Points on a hilly landscape, in no order, each with its height.
A climber steps from a point to the highest of its 2 nearest points, and stops where none of them is higher. Distance is the straight distance between rows; heights are no part of it.
gof (h 440): [127  92 153 132 202 122 165 133 108 108 124 106 110 143 142  93 116 103
 135 141 110 135 141 156 153 111  89 164 135 123  84 134  99 138 128 130
  86 149 108 112 134  94 143 132 154 134 122 160 183 120 136 206  74 168
 170 150]
Pamip (h 505): [132  86 157 102 166 104 164 129  98 131 164 156 147  68 150 106 103 151
 197 160 133 118 153 118 152 126 100 150 141  95 102 132  96 176 165 117
  30 149 109  93 179  65 132 127 115 125 139 143 131 147 125  39 109 151
 164 108]
Lel (h 566): [ 99 177 132 140 105  93 113 160 140  64 109 177 149 134 144 170 124  81
 128  88 155 155 119 165 140 121 142 147 128 112 135 144 144 100 131 146
 106 104 124 123 132 110 110 132 171 151 139  99 114 127 141  88 181  92
 168 145]
Pake (h 518): [159 136 160 132 155  83 120 145 188 110 120 143  94  57 165 120 138 105
 159 143 179 112 191 140 149 173 180 151 156 144  76 155 162 133 170 127
 108 126 149 128 154  63 131 138 129 155  61 105 114 189 112  10 154 166
 165 148]
Mus (h 555): [129 108 161 154 159 145 141 127 161  83 120 112  78 157 166 136 177 101
 172 128 111 141 163 151 130 144 174 132 122 147 153 133 128 119 161 133
 134 141 143 147  77  88 108 133 132 107 148 115 165 122 106 156 126 131
 142 133]
kip (h 437): [131 146  81 123  86 138 105 137 149 177 126 141 179  94 128 101 145 161
  86 140 142 123 152  71 144 135 130 135 124 173 155 128 157  68  97  76
 129 137 121 119 141 177 174 145  79 122  58 134 143 121 127 103 153  99
 140 117]
puzeg (h 463): [174  99 135 127 117 162 152  70 125 111 136 111 118 210 126 128 158 128
 126 142 106 138 122 136 113 145 127 126 104 154 121  96 129 140 137  98
 130  94 140 159  81 139  78  89 112 110 186 168 174 100 115 229  73  87
 131 113]
zodin (h 584): [ 95 109 102 147  88 148 112 156 156 157 138 126 120 108 155 115 124 160
 102 125 128 133 164  92 139 121 118 135 134 129 142 127 124 108  87 125
 146 167 115 103 131 134 161 150 129 132  88 109 123 105 131 168 139 152
 110 125]
solus (h 540): [113 177 110 145 134 103 129 157 134 112  92 135 172 135  82 143 118  95
 113  68 115 162  85 172 118 105 114 110 155 141 120 141 139  81 110 156
 147 118  91 120 125 156 159 148 154 140 111 106 111 100 160  99 170 121
 152 159]
Fumod (h 649): [107 139 120 131 110 129 121 125  70 142 156 164 155 129  92 166  84 163
 170 107 130 108  45 159 102  85 104  87 136  99 113 126 104 196 120 165
 143 110 131 126 168 134 113  88 143 144 198 112  66 136 150  76 142 131
  73 120]
kav (h 462): [127 151 104 158 142 167 120 121 134 129  88  83  83 161  88 168 144 117
 104 119  84 116 103 146  91 130 179  75 109 149 145 121 133 105  96 156
 214 141 110 159  78 175 148 142 130 121 144 103 153 118 145 166 142 119
  96 162]
fabu (h 543): [ 87 114 140 122 162 107 180 139  87 131 152 156 171  84 119 121  83 155
 179 133 105 139 111 134 129  94  77 124 138  73 105 141  86 158 146 142
  47 145  95  85 179  83 150 138 131 124 156 129 124 114 143  65 116 147
 149 118]
loda (h 535): [ 94 126  84 120  88 146 128 123 162 135 128 194 124  82 135 135 116 176
 133 170 122 112 174  52 121 161 137 137  81  98 158 147  98  99 113 142
  90 165  90 104 150 109 166 137  95 130 139 100 142 102 108  81 156  76
 136 112]
zumi (h 460): [153 192 104 111 114 145 108  98 102 138 105 192 173 123 103 156 108 125
 123 136 174  82  76 156 134 135 138 123  92 155  97 103 155 129  99 131
 123  89 132 152 131 150 106  88 102 160 160 141 124 157 157  75 130  50
 147 133]
lozu (h 94): [154 157 156 171 197 173 154 119  83 124 132 102 150 167 115 180 172 106
 173 109  94  96  80 217 139 102 162  67 100 194 103  85 145 158 140 129
 172 110 159 157  75 116  88 112 128 120 144 133 172 146 169 117  99 109
 120 148]
finu (h 548): [152  91 123  95  92 106 168  60  81 145 146 127 147 172  67  89  79 171
 128 146 106 127  67 115  68 111  74 106 146  70 114 137 103 191 160 132
 111  87 111 121 138 173 102  90 130 107 230 167  93 100 101 154 109 151
  95  74]
lila (h 14): [143 135 136 158 205 126 166 116 125 145 129  96 121 125  50 140 146 128
 213  99  49 126  96 151  85 111 160  54 148 134 148 160 123 120 175 140
 172 149 125 140 113 135 136 140 123  84 152 104 117 113 131  65 150 141
  86 136]
lopi (h 482): [111 160 108 158  83  93 109 147 148 143 138 133 174 123 100 128 116 120
 137  73 125 166  98 127 110 107 125  87 162 130 156 133 150  96 123 123
 175 131 120 123 134 152 143 137 136 128 107  81  62 114 134  85 186 134
 108 133]
notum (h 144): [126 180 127 165 168 176 125 135 116 109  92  98 149 164 138 179 187  82
 142  84 117 135  85 209 143 118 180  70  88 199 144  83 168 101 111 130
 179 104 149 159  63 136  99 147 135 107 127 122 201 122 171 126 114  68
 143 161]
nen (h 479): [172  74 147 148 173 122 158 111 130 145 130 121 142 114 137  58 110 114
 139 145 127 113 142 133 147 135 116 141 157 181  65 127 118 122 117  87
 102 128 116 134 120 113 141 108 120 127  87 163 157 134 131 180  81 169
 167 147]
Fug (h 510): [177  91 154 165 223 136 150 117 137 153 119  94  98 104 141  76 127  99
 144 147 122  86 155 148 154 141 146 125 151 187  67 136 128 124 117 109
 135 152 135 132 108 104 152 130 126 133  59 154 175 158 138 153  84 177
 154 169]
Doru (h 275): [133 152 104 188 107 169 109 111 177 108 100 146 112 135 158 146 126 119
 121 119 153 114 123 153 124 159 184  78  94 196 100 109 135 112  92 143
 190 115 105 155  73 126 113 102 115 152 126  92 154 127 130 136 123 106
 145 172]
tibu (h 361): [122 110 143 147 168  84 135 135 176 104 106  67  84 162  95 100 124  88
 119  94  79 176 135 137  97 116 113 122 185 121 127 171 121 101 145 153
 177 144 109 128 112 140 161 149 162 121 110 106 107  95 101 197 135 199
 122 159]
nasi (h 593): [131 127 103 118  94 105 151  90  58 149 150 141 172 158  72 129  77 173
 137 118 123 127  43 146  79  86  76  87 153  84 116 127 117 186 132 142
 135  90 110 122 162 158 116  95 145 126 214 143  64 109 138 124 134 137
  76 103]
Gur (h 60): [155 120 143 170 194 168 167 104  79 149 145 117 153 170  85 143 141 135
 199 118  61 102  68 178 115  90 134  56 123 185 103 104 110 170 131 133
 158 117 133 149 100 129 102  95 124 101 184 134 155 118 148 152  87 139
  97 123]
bolod (h 255): [131 120 133  83  90 115 126 129  68 169 160  86 157 158  81 123 128 156
  89  95 114 175  83 103 111 101  69 132 167  58 179 122 127 151 149 103
 148 117 151 117 148 176 124 153 146 104 140 156  66 127 138 161 129 153
  62  94]
losa (h 422): [125 169 112 108  63 121  93 125 144 106 134 162 169 147 171 145 158 105
  78 117 189 145 141 129 156 148 142 147 103 172 152  96 178  84 108  89
 109  90 150 146 117 163  99 126 111 143 109 135 147 130 130 127 144  48
 167 121]
vedal (h 238): [164  92 162  91 205 139 186  86  80 167 153 101 134 141  95  94 150 141
 179 153  70 102 114 118 145 112 107 139 122 116 138 122  97 170 169  89
  82 134 135 124 113 119 108 135 110  76 168 180 163 129 129 154  73 130
 126 103]
muf (h 279): [105 107 131  74  78 133 113 172  58 143 152 106 139 161 136 162 120 164
  52 101 123 194  92 134 124  94  62 156 128  30 180  99 116 147 112 132
 125 127 159 103 153 147 121 172 165 107 143 163  95 119 158 198 104 144
  77 107]
doko (h 467): [116  82 163 135 151 135 147 137 125 144 176 145 108  72 185 125 123 154
 198 171 150 100 159 117 168 133 131 134 117 118  91 115 108 186 146 125
  77 158 141 123 149  56 108 112 104 128 130 132 131 164 123  72  95 157
 136 104]
Buz (h 307): [100 127 152  76  94 130  87 184  68 128 139 110 105 126 159 171 122 140
  51 115 149 151 107 123 159 107  98 188 120  37 174 117 117 145 118 145
 129 154 167 109 167 132 124 172 169 123  92 151  97 144 160 148 137 140
  90 118]
tata (h 629): [141 100 172  91  91 101 105 112 107 112 165 106  93 138 161 119 112 121
 102 137 169 117 127 124 133 127 119 169 161  91 112 116 119 201 163 125
 142  97 163 127 143 135  80  97 147 156 138 146  70 169 116 153 122 188
  95 118]
lede (h 685): [146 105 166  74  78  95  99 127  79 139 179  99 131 136 159 104 118 142
  79 126 184 130 116 119 154 113  80 171 172  86 131 108 144 188 148  86
 125  98 178 110 159 159  85 128 141 129 114 171  68 170 127 149 116 184
  82 101]
perar (h 620): [ 96 130 114 105  84 143 145 118 124 110 128 175 150 174 103 153 142 150
 148 129  95 162 116 111 109 135 118 131  78  97 184 121 115 106 120 131
  98 114 117 131 112 131 106 129 121  92 222 122 138  80 114 143 128  40
 127  88]
tazom (h 346): [180 144  98 133  63 164 114  65 130 140 130 156 174 166 133 112 133 144
 109 135 168 124 102 127 117 157 120  95  98 202 102  86 158 108  99  86
 127  69 121 162 100 165  86  70  86 121 160 164 160 109 125 173 102  53
 159 112]
dib (h 511): [156  94 147 161 154 156 142  93 144 100 146 118  96 174 177 121 169 107
 158 147 125 125 162 143 139 149 161 132 110 167 121 101 121 133 142 114
 125 126 144 161  77  92  90  99 116 118 146 129 182 118 103 198  78 113
 140 143]
sule (h 294): [106  73 159 108 144 110 134 145 118 135 160  64  77 167 129 108 134 134
 130 117  95 155 132 105 118 118 102 127 164  60 159 137  98 175 174 143
 167 132 164 117 120 129 109 141 146 105 154 125  81 121 107 190 107 206
  63 115]
gani (h 222): [118 152  92 189 157 199 118 131 151 155 104 133 142 106 170 134 137 142
 127 137 138 105 131 151 159 141 159  74  75 218  94  93 135  92  66 125
 155 148 110 138  76 112 137 131  96 129  93 112 199 117 156 151  91 101
 154 168]
Nomub (h 504): [135 126 150  84 142 138 102 103 120 116  95 136  50 107  98 156 102 130
 101 173 134  69 117  99 109 146 158 166 115  70 112 145  90 162 136 173
 133 149 115 145 146 138 133 117 133 176 152 139 119 155 122 115 136 135
  95 139]
Naram (h 603): [135 157 115 122 119  93 127 142 140 119 104 103 179 143  72 104 121  87
  71  78 123 186 105 145 115 111  99 147 180 140 138 141 153  71 109 111
 142 124  92 126 127 177 163 156 155 144  77 138 102 106 137 153 158 144
 158 146]
logi (h 481): [ 98 125 115  99 108 155 110 123 138 127 107 167  75  85 118 170 100 157
 115 181 136  80 144  84 119 164 158 169  84  77 128 144  77 141 117 171
 108 157 108 128 158 110 149 127 119 165 156 115 133 145 117  88 144  95
 123 127]
Sose (h 336): [117 109 148 171 189 124 133 145 150 107 119  50  44 178 124 136 141  96
 132 112  60 157 137 153 108 112 135  97 149 117 148 154 121 122 146 177
 202 159 139 129  80 128 155 156 160 105 139  88 139 117 117 220 121 196
  93 156]
Kap (h 519): [141  67 117 101 141 117 173  70 101 166 145 115 140 147  80  63  87 176
 141 155  94 113  97  83  87 111  71 116 146  77 114 144  81 187 150 126
 105 123 104 111 144 143 119  89 123  92 190 155 101  95  86 165  98 177
  96  93]
Pelik (h 340): [146  90 115 128 149  92 166  99 180 151 127  97 138  96  77  41 122 122
 158 119  87 145 176  72  85 143 117 122 174 117 130 181 116 100 181 113
 122 157  82 106 152 134 176 146 122 106 102 118  86  96  67 111 143 173
 129 126]
dor (h 297): [141  90 122 142 177 136 167 112 134 169 138 102 125 128  78  80 120 156
 176 142  64 111 132  96 102 117 112  93 141 126 127 153  98 131 134 125
 144 153 102 125 120 128 155 128 111  97 145 118 129 102 106 151 100 158
 101 118]
tosud (h 641): [ 84 150 135 125 123  96 129 153 114  81 110 175 151 114 124 162  80 116
 141 107 144 143  98 167 116 103 112 143 123  83 115 146 106 135 132 173
  89 121 102 109 158 103 132 125 163 161 160 109 100 120 152  84 160 125
 156 139]
posu (h 366): [161 159 108  84  90 187 118  78  83 140 126 162 148 156 100 170 146 155
 114 162 148  90  96 108 115 148 129 135  67 126 130  94 128 145 107 116
 102  95 144 154 129 163  92  92  91 132 209 162 156 135 132 127 107  21
 124  88]
tedu (h 421): [148 145 116  94 109 163 124  85  88 136 126 190 163 115 109 145 116 158
 115 177 165  84  98 116 128 138 128 146  79 136 101 112 120 139 105 122
  77 110 117 137 152 136 115  89  90 150 168 163 154 141 146 108 117  50
 158 106]
zanum (h 737): [125 129 125 142 140 120 151 102 115 106 128 171 146 134  88 129  80 140
 175 126 121 109  79 157  98 111 120 104 135 115  90 142  99 157 139 164
 104 107  96 136 135 118 123  82 133 149 187 121 109 119 130 103 131 126
 132 132]
kelo (h 563): [151 127 159 152 166 114 132 147 151 127 124  93 117  96 144 108 159 107
 145 116 134 113 158 152 145 130 166 118 150 169 109 148 161 120 137 103
 149 140 141 130 112 112 127 146 123 121  62 130 139 152 132 107 133 158
 132 146]
rure (h 389): [122 143 126 166 180 105 141 164 157 131  98  64 100 125  97 117 143  91
 129  90  91 165 144 143 117 103 137 108 171 133 142 166 152  84 126 145
 167 169 116 124 117 128 179 192 164 103  60 109 139 111 135 147 160 179
 131 156]
tuget (h 640): [109 109 119 156 127 128 107 145 153 143 125 153 126  57 171 109  73 145
 124 162 179  84 137 136 144 140 125 133 137 157  43 121 119 150  86 152
 118 148 110 124 167  91 157 104 119 185  71 118 127 156 148 105 122 196
 152 162]
Lod (h 341): [152 160  86 168  59 150  85  88 182 104  86 168 118 132 131 134  98 123
  94 134 188  97 103 131 101 166 169  96 109 188  72 117 132 124  92 152
 180  88 104 161 110 159 120  60 115 185 135 107 104 132 126 114 155 106
 136 169]
mefo (h 545): [154 195 129 117  91  85  72 141 141 134 135 146 128 113 129 159 138  75
 115 104 192  90 124 146 141 137 168 142 142 130 143 130 186 126 149 110
 174  81 179 142 135 155 100 108 122 160  99  96  70 201 122  49 189 110
 100 131]
vaso (h 624): [174 140 160 167 152 111 133 111 179  87 111 102 100 133 137 125 159  71
 162 114 128 122 149 159 121 155 195 106 143 179 121 137 156  96 165 110
 179 113 141 158  81 120 117 125 121 130  97 110 139 144 112 112 154 139
 146 154]
reb (h 358): [148 158  90 138  74 153 103  88 165 116 123 191 166 129 169 124 135 131
 112 137 188 119 147 113 141 179 154 117  86 210 120  99 162  86  98  95
 116  98 124 152 108 141 111  81  80 140 117 126 149 121 122 112 128  55
 185 128]
dezor (h 281): [141  75 108 123 171 152 182  87 139 168 138 124 126 124  93  72 135 168
 175 168  61 110 157  72  98 146 109 121 108 120 142 152  90 134 147 112
  99 158 103 129 119 119 147 129  83  80 158 137 166  90  92 171  93 118
 115 102]
Besu (h 445): [ 88 162 101 158  79  86 102 167 173 119 117 156 156 102 136 131 104 117
 122  83 149 167 147 108 125 132 138 119 161 117 161 164 160  74 134 124
 149 137 112 107 144 133 161 155 145 132  89  68  70 115 115  57 205 137
 129 130]
Pumo (h 513): [104 113 121 130  64 102 121 143 175 117 147 146 171 117 187  87 151 132
 109 125 148 177 195  86 154 142 122 153 146 168 173 128 154  64 126  73
 102 134 129 101 133 126 137 137 110 106  82 124 133 102  90 141 141 122
 173 104]
zupod (h 522): [123 144  98 145  92 184 120 136 106 124 105  98 115 197 100 198 162 135
 117 113  82 150  81 153  89 112 146  71  88 130 153  82 141 125  89 156
 198 118 133 159  97 165 119 135 142 114 200 121 142 104 151 179 106  69
  67 140]
buzan (h 749): [139 116 163  82  90  79 119 132 108 129 166  83 159 146 140  85 136 110
  55 110 162 173 133 112 150 114  78 180 182 115 150 113 169 128 148  74
 122  99 158 105 141 172 102 144 146 130  79 175  89 139 124 176 122 176
 128 101]
neb (h 420): [171 108 148 104 163 164 142  96  71 109 122  70  99 215 119 154 172 101
 108 147  88 134 110 167 124 120 115 138 102 126 121  88 121 159 146 128
 141 101 156 160  89 146  84 118 136 120 186 181 184 130 143 236  64 107
 114 133]
pusav (h 402): [141  89 164 124 177 111 156 111 124  77 124 101  96 200 137 118 143  75
 131 121  93 162 137 167 128 126 107 158 142 119 116 123 104 147 162 136
  98 116 126 142  94 103 100 121 154 121 166 150 165 108 113 231  83 148
 159 139]
Zolo (h 432): [130  56 167 100 157 143 137 120 125 144 159 119  66  87 182 100 123 162
 153 193 149  81 178  70 168 146 128 176 117  97 103 121  86 194 146 123
  75 168 136 126 150  75 121 124 109 129 134 149 154 162 109 131  82 169
 124 109]
vanob (h 538): [115 139 132  85 176 123 133 144  91 138 101 151 133  72  97 146  99 133
 118 156 121 101 117 123 133 118 110 175 108  90 109 142  91 139 121 150
  69 153 100 110 180 116 167 151 138 157 108 151 157 137 162  71 125 124
 152 134]
linil (h 578): [143 101 139 127 127 102 114 119 159 137 137 144 117  56 181  92 110 135
 133 167 184  86 176 111 151 159 146 154 151 156  58 132 137 159 135 115
  98 140 143 127 167  96 129  92 104 170  72 134 115 185 108  58 122 177
 152 138]
rif (h 34): [125 144 151 159 202 140 163 143 108 117 130 119 132 140  97 152 142 117
 208  97  73 129  93 185 118  96 144  80 137 142 127 140 112 143 151 154
 146 135 127 135 110 100 123 131 142 103 159 108 142 119 146 102 127 142
 123 136]
Gad (h 647): [134 154 118 112 149  87 136 162 147 135  94 144 145  57 110 113 115 119
 112 132 131 121 178 112 130 150 131 172 136 128 114 166 144  93 141 130
  83 153 107 103 182 112 186 159 137 152  50 132 126 144 129  25 158 134
 180 142]
lisav (h 477): [110 150 100 126  68 113 100 152 141 139 138 153 191 126 163 120 145 125
  79 114 164 171 150 109 164 124 114 136 132 176 163 119 177  63  90  85
 114 122 138 108 133 158 135 145 112 120  71 129 134 114 127 127 149  91
 166 112]
gera (h 731): [143 184 139 153 125 135  94 132 115 123 119 161 126 105 131 192 108 110
 141 131 178  63  82 191 132 116 166  87 109 152  77 111 151 183 121 161
 171  96 162 157 132 122  97  83 126 177 139  96  93 190 158  51 153 121
 105 150]
pesis (h 575): [ 90 111 105 100  74 129 138 118 137 121 147 176 144 125 135 133 131 169
 141 150 121 146 156  65 122 140 114 149  89  76 192 143  97 108 125 126
  72 131 119 109 138 121 130 120 100 102 177 109 121  90 101 128 145  70
 132  85]
seb (h 407): [112 180 106 126  70  69 101 162 158  96 120 188 174 102 137 144 120 112
 114 103 168 150 162 100 144 147 138 157 138 123 169 147 169  65 141 112
  96 118 125 106 163 141 150 135 128 142 102  87  82 138 100  51 197  84
 161 117]
Kime (h 568): [145 104 142  96 111 120 118 101 112 113 128 120  82 142 119 117  87 135
 110 145 144 102 106 117 102 131 128 145 133  90  92 133  99 180 139 147
 143 112 115 135 143 144 112  87 144 163 168 153  90 143 111 148 123 163
  96 131]
Zega (h 473): [179 150 143 108  72  84  96  95 170 128 144 125 123 121 129 107 135  91
 106 125 176 110 151  95 129 157 161 147 166 151 139 141 172 114 160  82
 159  93 154 144 130 174 110  98 107 149  97 122  76 168  84  85 176 128
 106 125]
zak (h 315): [106  94 168 140 188 122 134 153 120 116 140  49  44 174 123 147 151 124
 156 123  62 144 135 130 109 107 140 102 143  74 162 150 102 166 177 176
 184 155 156 132  93 112 117 145 158  89 167 102 117 127 113 191 109 196
  68 128]
tagam (h 583): [156 184 118 154  96 123 110 104 115 122 142 199 174 130 151 146  95 114
 151 121 205  83  71 186 139 124 137  91 125 181  75  91 163 172 124 127
 127  63 149 159 137 119  69  52 111 173 157 119  84 172 144  62 123 102
 145 133]
renaf (h 318): [138  97 129 138 204 101 167 125 156 131 118  96  96 106  79  94 121 128
 185 124  63 123 146 111  85 135 135 115 146 101 125 178  89 133 177 144
 132 159  96 116 135 115 168 140 135 110 128 112 117 106  92 115 135 169
 115 145]
Baz (h 619): [ 90  99 136 170 170 110 170 175 159  97 134 145 142 106 179  98 124 125
 177 118 102 176 177 138 157 123  91 133 143 139 121 150 116  88 134 138
  55 153 100  88 132  52 153 161 159  95 108 110 175  90 126 144 106 158
 193 135]
suf (h 738): [ 63 128 127 128 101 140 129 167 129  63 106 135 115 203 178 179 143 109
 106 105 111 191 120 169 129 103 111 144 104  94 165 110 114 105  91 170
 109 112 126 119 108  98 108 156 174 116 180 118 159  79 141 207 108  82
 152 125]
bes (h 400): [122  65 161  99 158 162 128 133 104 144 156  86  46 137 179 110 140 146
 122 174 123 101 154 100 165 130 108 167 117  92 124 112  86 183 130 132
 118 162 154 119 121 101 122 123 128 120 142 152 158 151 126 208  59 174
  96 115]
Pek (h 625): [140 186 121 136 115 100  77 144 128 158 128 155 138  87 118 157 101 117
 125 117 190  67  97 154 140 120 157 104 139 137  97 118 169 158 112 137
 180 105 172 148 152 137 123  99 123 170  96  92  70 200 151  26 176 139
  92 138]
Fese (h 675): [138 147 126  89  67  93 100 125 128 107 124 107 158 150 121 109 127 102
  32 104 164 184 132 124 125 118  89 176 149 134 144 113 169  90 107  93
 126 104 125 123 141 186 128 147 140 154  86 164 112 126 128 187 149 122
 146 137]
Fur (h 371): [148  94 176  97 181 140 131 137  97 156 145  66  84 123 144 113 145 122
 121 145 130  98 141 124 158 120 126 165 136 110 116 128 115 171 136 115
 130 148 150 127 120 124 111 137 138 124  94 167 138 158 136 161  96 178
 104 125]
Piv (h 419): [115 144  97 153 175 157 135 148 152 146  83  78  83 137  94 135 145 115
 103 113  90 130 137 133 114 121 147 109 128 132 158 150 117  94 102 150
 177 173 106 131  95 138 167 171 139 110  89 112 163 110 134 170 137 147
 118 158]
muke (h 626): [ 72 111 105 143  83 169 100 162 138 133 144 123 108 146 178 159 150 150
 107 106 121 166 145 113 135 118 123 116 104 124 172 114 129 108  79 142
 154 148 139 126 110 116 128 162 139 108 132 100 144  95 139 182 125 113
 103 121]
Vezo (h 403): [151 142  97 103  55 173 104  79 118 121 122 144 122 178 127 153 145 142
  94 153 146 132 121 108 115 164 142 134  76 139 140  97 140 126 107 106
 136  85 137 158 116 167  93 106  99 128 183 155 154 115 124 173 120  37
 121 102]
der (h 262): [148  78 134  98 168 170 157  90 116 166 148 133 107 131 115 100 144 169
 164 191  89  88 145  81 135 145 123 139  92 116 128 124  82 159 140 121
  85 148 128 136 124 115 121 114  91 100 171 161 171 128 107 158  81 111
 112  95]
ger (h 547): [102 111  98 176  86 125 126 163 190 147 147 132 155 101 174  85 134 147
 134 125 126 160 193  93 143 134 131 106 145 179 147 131 153  74 109 103
 131 163 113 105 123 113 167 154 110 103  66  86 135  92 111 135 133 157
 146 121]
Rezi (h 488): [118 175 136 125 106 100  93 147 171  80  88 138  87 126 141 173 143  78
 107 110 164 131 162 133 134 154 186 162 124 116 164 153 156  80 151 147
 142 120 142 136 120 125 116 152 147 145  96  93 113 154 104  78 200 101
 150 140]
gudo (h 399): [131 159  79 151 121 133 135 128 167 171 112 149 180  74  92  89 133 142
 122 123 119 116 143  95 113 153 149 100 133 181 130 141 156  67 114 103
 143 141 107 122 127 154 183 144  96 129  68 105 125 118 129  58 158 107
 136 137]
reko (h 480): [127 133 131  81 131 146 129 126  75 160 147 156 151  96 115 131 111 167
 114 161 138  96 109 115 150 109 105 155 116 112 125 112 113 151 106 117
  91 136 126 118 164 138 134 127 107 135 134 170 146 146 161 107 112 106
 122  99]
mokir (h 380): [153 118 152 120 183 130 149 112 103 121 123  67 106 184  95 123 157 101
 123 127  73 146 111 152 122 112 117 132 139 123 145 136 115 140 144 130
 152 121 140 137  98 140 117 135 147 110 151 162 150 118 127 208 106 146
 115 134]
fol (h 271): [135  95 156  74 146 119 142 123  72 180 153  72 121 145  83  98 119 158
 108 128 109 135  87  92 111 100  72 138 163  55 152 126 100 193 159 114
 135 136 150 109 149 168 114 139 131 102 146 169  79 137 125 157 109 181
  64 103]
zaz (h 367): [136 128  85 143 121 114 140 111 159 155 114 140 167  83  71  72 108 146
 134 132 108 125 143  86  91 142 117 107 152 138 125 158 119  94 130 120
 125 131  87 114 154 144 189 136 110 133  95 117 105 104 103  83 156 136
 137 131]
Dusak (h 713): [102 140 106 149 110  94 114 152 158 127 102 163 158  62 150  98  82 129
 103 131 166 118 151 119 136 140 113 149 151 147  82 146 135  93 104 138
 106 142  95  96 174 118 175 131 137 179  52 112 111 131 150  63 147 171
 176 157]
Bubit (h 184): [124 165 119 158 167 174 126 147 122 137 104 116 148 129 135 157 157 117
 122 108 129 125 107 175 149 120 147  90  98 187 127 104 149 103  80 121
 151 136 130 142  78 139 123 148 129 109  96 134 182 130 165 136 115  86
 151 155]
sameg (h 461): [134 181 135 150 122  88  95 159 188  97 100 149  85  73 174 161 143  89
 139 120 191 110 178 155 154 163 197 133 136 141 117 145 179 105 153 131
 142 125 152 135 128  87 118 138 140 155  60  81 117 184 121  21 192 139
 163 144]
fik (h 595): [117 151 131  91 165 110 139 156 123 122 102 168 154  55 125 139 113 141
 136 160 137 123 163 115 140 142 120 179 113 103 119 150 121 107 140 140
  34 153 109  96 188  81 167 158 130 158  92 141 162 139 137  20 145 104
 195 129]
Pazop (h 670): [ 74 121 136 152 134 116 141 164 149  62 122 150 138 154 176 138 140 108
 142 103 117 191 143 154 143 109 113 143 121 136 151 135 124 101 125 149
  67 125 118 110 108  73 121 152 158 101 144 111 153  82 132 164 131 116
 188 134]
nozo (h 369): [109 197 101 105 111 104 108 172 125 125 105 181 182  92 129 170 146 115
 108 101 150 142 144 116 160 132 131 159 111 118 179 142 166  59 128 113
  85 132 141 108 154 144 151 167 131 115  88 110 127 146 140  42 185  59
 171 108]
Gevi (h 570): [111 119 112 123  83 165 125 123 120 123 141 122 126 186 100 161 156 148
 133 113  86 155 104 132  97 124 124 103  94 114 181 105 122 119 110 129
 157 107 147 146 105 149 103 136 124  97 204 124 126  95 126 168 111  74
  81 102]
zutob (h 582): [ 69  93 117 152 146 128 153 168 124 132 151 141 144  91 154 113 107 153
 168 130  95 153 151 116 144 104  85 127 132 101 127 142  89 129 119 155
  85 173  99  90 158  77 172 159 133 109 113 109 130  85 140 128 115 159
 148 110]
fif (h 339): [117 123 156 106 139 138  98 164  92 149 141  62  86 128 144 145 148 129
  84 118 127 130 129 121 155 103 126 153 143  84 156 119 131 151 125 132
 166 152 161 123 127 143 122 162 150 127  85 152 117 160 150 162 127 165
  71 130]
Taben (h 413): [157 142 103 137  44 130  69 105 168 141 125 129 112 118 144 116 122 129
  77 137 187 102 144  88 120 166 162 118 131 171 112 122 163 117  94 114
 193 106 130 159 122 184 121  89  93 163  95 118  98 141 105 133 157 122
  94 138]
zele (h 671): [ 79 117 124 128  80 180 105 171 104 108 135 125 106 169 203 185 163 145
 107 119 128 158 131 143 150 116 124 131  81 109 169  87 124 140  83 145
 124 124 164 129 111 100  98 161 151 108 161 127 152 108 147 189  98  81
 102 110]

For each start below, name the point where the climber stops.
Lod => gera
sule => perar
rif => gera
vedal => suf
seb => buzan
pusav => vaso
mokir => vaso
bolod => suf
nozo => suf
losa => suf

Call two points neighbours if one is among the 2 nearest of the other. Go from one point of each pair to the other, from neighbour to neighbour, staying as high as possible. Name the lowest point that can't be avoided.
Vezo / perar => tazom
suf / buzan => nozo
gera / Dusak => tedu
Dusak / Vezo => posu
buzan / perar => logi
zanum / Dusak => sameg
